Each row is a point on a tangle of strands that fork, close into loops and nearly touch. The rows are in no order.
(in the rows, 128 means zero)
Two points are linked if the straight distance between their rows is under 87.5. Some points are linked to none.
(19): 124,141,166,156,127,133,107,112,159,116,148,138,143,126,145,93,117,166,130,151,116,151,105
(38): 95,124,146,155,137,154,130,159,174,100,170,182,171,147,102,88,63,170,84,137,119,133,119
(816): 85,137,158,140,139,176,117,144,156,91,215,166,178,130,113,90,62,141,92,162,126,153,117
(973): 129,134,148,169,126,151,145,25,135,111,97,130,137,132,119,117,82,127,129,197,153,110,130
(789): 93,126,158,116,151,165,103,204,137,133,213,156,161,133,123,129,129,135,112,157,145,155,129
(644): 169,112,69,149,130,104,170,135,116,97,32,138,98,166,73,180,120,102,140,94,178,106,137
(486): 125,90,100,143,109,104,158,174,153,82,138,139,157,157,90,141,117,164,142,76,71,162,97
(788): 139,158,148,141,110,107,111,120,125,122,94,119,138,123,153,133,147,136,139,135,144,104,115
(192): 123,98,146,118,120,127,138,187,145,108,140,120,163,122,113,129,162,138,151,86,72,168,122
(746): 139,176,112,96,136,134,104,98,103,140,108,91,121,92,161,138,132,126,141,155,197,106,151
(34): 139,120,170,133,151,130,130,92,132,141,125,138,68,132,154,117,135,117,124,146,133,92,142
(340): 129,127,137,196,113,123,131,60,143,140,93,144,123,143,122,135,90,128,116,176,146,105,107
(863): 128,99,176,138,129,130,125,137,162,138,139,143,108,115,130,107,132,127,124,115,82,127,136
(158): 129,122,102,181,66,114,135,92,131,139,105,150,179,136,134,132,88,174,106,150,129,107,94
(756): 142,123,176,157,142,123,140,80,161,145,127,145,76,123,153,94,85,123,122,147,122,103,140
(882): 122,153,131,101,126,127,91,113,113,171,122,91,105,102,149,136,155,135,153,164,161,118,138
(833): 173,97,100,157,101,78,166,108,122,111,70,134,114,146,94,134,139,132,125,96,119,134,129
(8): 111,128,118,97,144,139,98,188,135,138,165,97,165,100,156,132,151,157,130,113,99,127,117
(862): 152,143,92,98,114,109,110,142,103,147,102,97,127,120,161,125,175,116,149,112,141,122,141
(631): 148,152,116,151,155,120,133,83,112,104,98,140,116,119,101,127,128,106,109,145,201,91,137
(77): 159,90,153,127,146,119,170,105,135,116,84,116,71,139,101,141,137,98,153,93,111,137,156
(12): 117,115,150,155,141,129,124,160,173,112,178,172,162,165,95,114,78,169,105,107,99,132,96
(165): 151,100,96,140,115,109,130,140,146,108,80,127,121,148,113,155,135,140,156,90,76,143,119
(860): 138,83,95,118,113,121,141,206,141,62,132,115,175,160,104,154,114,132,155,73,71,164,100
(886): 73,144,146,94,99,178,143,90,103,167,185,97,128,108,170,111,107,119,139,218,126,175,134
(858): 87,143,168,119,128,178,111,122,149,141,211,135,153,135,157,79,82,132,117,185,118,170,113
(418): 93,161,165,119,118,161,139,76,131,162,162,129,90,103,179,96,109,109,121,192,139,133,137
(483): 95,143,128,126,115,156,98,137,135,99,180,131,200,108,141,117,105,145,101,148,123,105,95
(193): 93,104,145,106,142,136,136,201,151,102,175,146,146,131,125,110,142,148,124,90,78,153,127
(627): 144,134,99,144,104,104,93,163,142,134,114,139,194,143,138,143,114,157,113,95,119,128,97
(552): 140,116,146,176,89,129,132,92,151,133,136,155,176,124,124,102,72,175,94,153,112,116,112
(997): 48,132,149,114,145,201,126,151,142,103,228,151,173,126,132,96,59,120,102,189,150,169,130
(738): 127,127,136,91,133,123,122,134,108,149,108,110,80,124,137,141,176,132,167,127,105,118,154
(556): 113,137,161,116,126,145,103,164,129,155,168,117,121,114,156,121,154,149,146,154,115,148,114
(42): 122,141,116,101,140,126,145,137,102,185,119,115,63,116,108,136,200,100,146,128,159,134,164
(800): 160,140,116,161,127,98,158,81,127,128,85,125,110,113,97,126,129,123,102,126,167,86,139
(621): 81,149,159,119,114,175,121,95,129,163,185,132,123,113,173,80,93,127,126,201,107,162,136
(307): 96,147,144,117,110,149,106,135,108,187,166,99,121,107,155,129,148,138,151,188,147,129,131
(1017): 123,127,118,90,191,154,143,161,94,126,137,149,66,118,74,151,154,81,107,124,212,107,141
(626): 158,101,163,164,131,106,152,84,137,138,110,151,78,146,123,108,95,137,107,124,114,121,131
(855): 124,128,140,130,111,116,104,152,135,115,173,130,151,129,154,113,130,146,108,103,103,126,114
(466): 164,127,119,120,122,96,142,124,109,110,83,101,90,116,123,143,162,105,151,89,148,130,141
(807): 182,158,60,125,134,88,110,124,119,126,61,99,118,140,144,137,129,105,134,102,171,101,150
(962): 134,127,84,83,163,124,150,148,91,153,114,104,64,128,103,151,188,66,153,110,183,143,165
(912): 113,137,106,112,182,154,130,118,91,141,138,143,91,118,103,150,146,66,95,150,221,103,150
(890): 96,170,156,135,113,136,139,90,128,141,153,119,140,122,164,105,123,137,138,153,123,109,110
(161): 116,119,83,73,118,118,111,202,94,171,144,99,140,113,152,143,176,132,153,123,85,159,138
(710): 74,135,145,106,148,182,107,178,127,133,230,144,168,116,143,118,107,120,95,193,162,167,138
(441): 115,133,135,135,133,143,109,157,124,112,197,137,182,130,137,122,104,154,85,112,135,135,101
(543): 131,146,130,146,152,128,116,61,136,138,105,137,99,105,128,114,113,129,100,158,151,124,135
(79): 134,115,116,98,120,119,164,130,130,106,75,96,124,130,120,137,169,99,191,80,99,154,140
(1019): 184,81,87,140,96,87,171,117,121,101,54,112,125,153,94,154,145,110,164,78,104,166,130
(122): 129,104,115,106,142,121,108,212,131,79,150,119,177,153,109,154,123,138,147,71,101,168,114
(530): 145,99,124,100,149,126,160,117,112,101,86,112,97,131,104,160,169,76,185,91,102,137,158
(944): 143,163,113,119,127,119,99,66,113,126,102,94,131,108,136,138,100,116,125,147,179,100,127
(647): 122,146,109,143,117,129,84,110,138,154,129,115,180,108,159,144,141,130,123,113,128,117,112
(892): 146,153,83,80,125,114,107,179,94,156,122,95,127,132,169,133,175,114,167,96,105,142,136
(1002): 100,168,118,128,115,150,85,121,125,133,158,117,184,118,165,130,129,129,112,147,122,121,104
(55): 132,155,134,117,156,126,122,125,120,127,89,124,69,107,106,143,157,99,131,135,184,114,157
(144): 126,137,123,104,173,132,155,128,101,120,109,133,49,126,77,145,158,90,126,109,179,111,147
(638): 129,97,139,88,146,115,148,133,99,123,100,109,66,139,125,159,183,100,164,110,113,131,162
(187): 176,169,86,147,117,97,108,88,118,128,79,113,149,131,140,146,115,127,127,129,165,106,126
(802): 163,99,84,109,106,115,139,181,128,94,99,100,189,140,114,136,114,133,175,61,87,173,119
(443): 109,138,123,100,151,128,151,137,100,183,147,124,43,114,142,143,183,125,134,158,149,126,146
(958): 152,101,160,178,120,114,127,87,154,139,123,157,131,148,134,110,86,156,96,130,95,128,107
(281): 112,131,114,72,130,124,109,217,108,135,161,107,157,119,146,136,154,134,143,82,95,148,127
(278): 109,157,141,122,162,143,118,101,105,150,123,117,58,104,118,146,141,112,129,166,186,101,154
(826): 123,145,150,155,120,136,134,72,141,110,114,136,147,124,166,114,116,136,107,161,129,98,111
(336): 149,78,99,119,100,118,160,148,140,84,110,95,182,135,123,142,147,122,181,78,65,182,123
(832): 125,159,129,148,92,138,132,67,124,118,110,110,176,113,143,123,111,140,120,183,152,107,126
(584): 113,125,178,130,127,153,111,137,156,137,195,157,138,134,145,71,79,151,94,147,99,149,117
(305): 100,141,161,116,136,138,130,129,133,189,151,138,60,104,155,123,164,127,138,153,120,136,137
(1035): 117,103,134,141,136,123,136,179,164,120,157,157,170,153,86,140,102,150,116,71,81,154,103
(525): 104,128,157,114,142,149,95,184,139,159,192,147,148,133,130,111,148,146,124,141,105,152,121
(354): 95,138,169,127,129,144,123,111,142,176,173,129,86,96,173,99,133,129,111,153,127,131,124
(740): 109,112,156,120,145,140,105,177,147,137,184,174,142,143,126,80,137,143,111,114,78,135,126
(485): 156,112,80,162,85,98,129,114,134,130,93,143,133,129,112,144,124,176,110,117,95,91,115
(758): 120,122,132,99,111,116,140,171,119,115,119,92,136,121,118,123,177,128,181,87,84,156,138
(510): 105,138,156,131,99,156,135,76,138,92,166,133,191,134,158,95,80,142,113,180,115,143,113
(649): 96,149,169,130,139,156,128,83,110,164,140,129,74,106,141,120,121,106,126,177,170,113,152
(587): 119,128,120,119,136,120,102,153,126,130,134,107,132,114,151,136,157,146,132,94,91,128,125
(685): 130,134,148,121,143,125,112,115,119,134,123,139,86,127,131,131,170,119,131,144,111,107,142
(416): 165,134,69,114,142,89,144,137,109,117,40,105,108,146,126,155,132,74,151,78,151,107,152
(204): 162,88,79,158,63,86,155,154,135,138,78,140,145,145,97,152,120,163,131,96,81,119,110
(918): 145,140,104,125,167,142,136,113,106,106,99,151,116,125,93,140,140,76,95,133,226,98,144
(867): 144,116,136,156,105,112,113,114,140,120,111,135,142,134,122,146,121,150,115,110,82,88,111
(519): 118,135,166,146,113,149,130,55,142,121,135,140,147,130,163,83,82,119,118,180,111,122,127
(854): 156,129,135,146,122,92,160,106,133,120,84,129,103,129,96,124,138,151,118,98,128,110,131
(260): 166,95,71,135,164,110,173,157,105,95,58,139,101,153,46,162,129,84,116,78,193,121,145
(124): 120,132,112,146,112,123,104,179,136,98,160,141,191,140,109,140,112,158,93,99,127,133,91
(270): 142,118,108,132,101,102,109,146,127,117,124,131,173,137,119,152,123,154,121,84,76,116,112
(148): 151,120,91,105,174,109,139,127,101,107,64,119,91,159,91,166,149,86,144,84,173,105,152
(566): 155,127,115,181,106,108,145,75,134,139,81,146,147,138,132,150,101,158,110,147,155,94,114
(960): 171,100,94,142,150,104,152,109,115,99,62,130,89,148,85,168,129,95,140,102,145,107,131
(30): 131,123,190,134,122,138,121,81,146,144,154,142,109,129,164,73,84,133,111,152,110,120,131

A piece is all that can be reached along the links. How many separate loops has the piece of each point below (a circle has one, a figure eight two, a Y none), and how many tips (points with one link)?
(77) -> loops 0, tips 8
(800) -> loops 0, tips 4
(270) -> loops 0, tips 3

Name the points in between on the shortest way along the links from the first point to the second, in order.
(912) / (584) -> (1017) (144) (55) (278) (649) (418) (621) (858)
(802) / (740) -> (860) (486) (1035) (12) (38) (816) (997) (710) (789) (525)
(161) / (204) -> (281) (8) (587) (855) (441) (124) (627) (270) (867) (485)
(638) / (307) -> (530) (79) (758) (192) (193) (740) (525) (556)
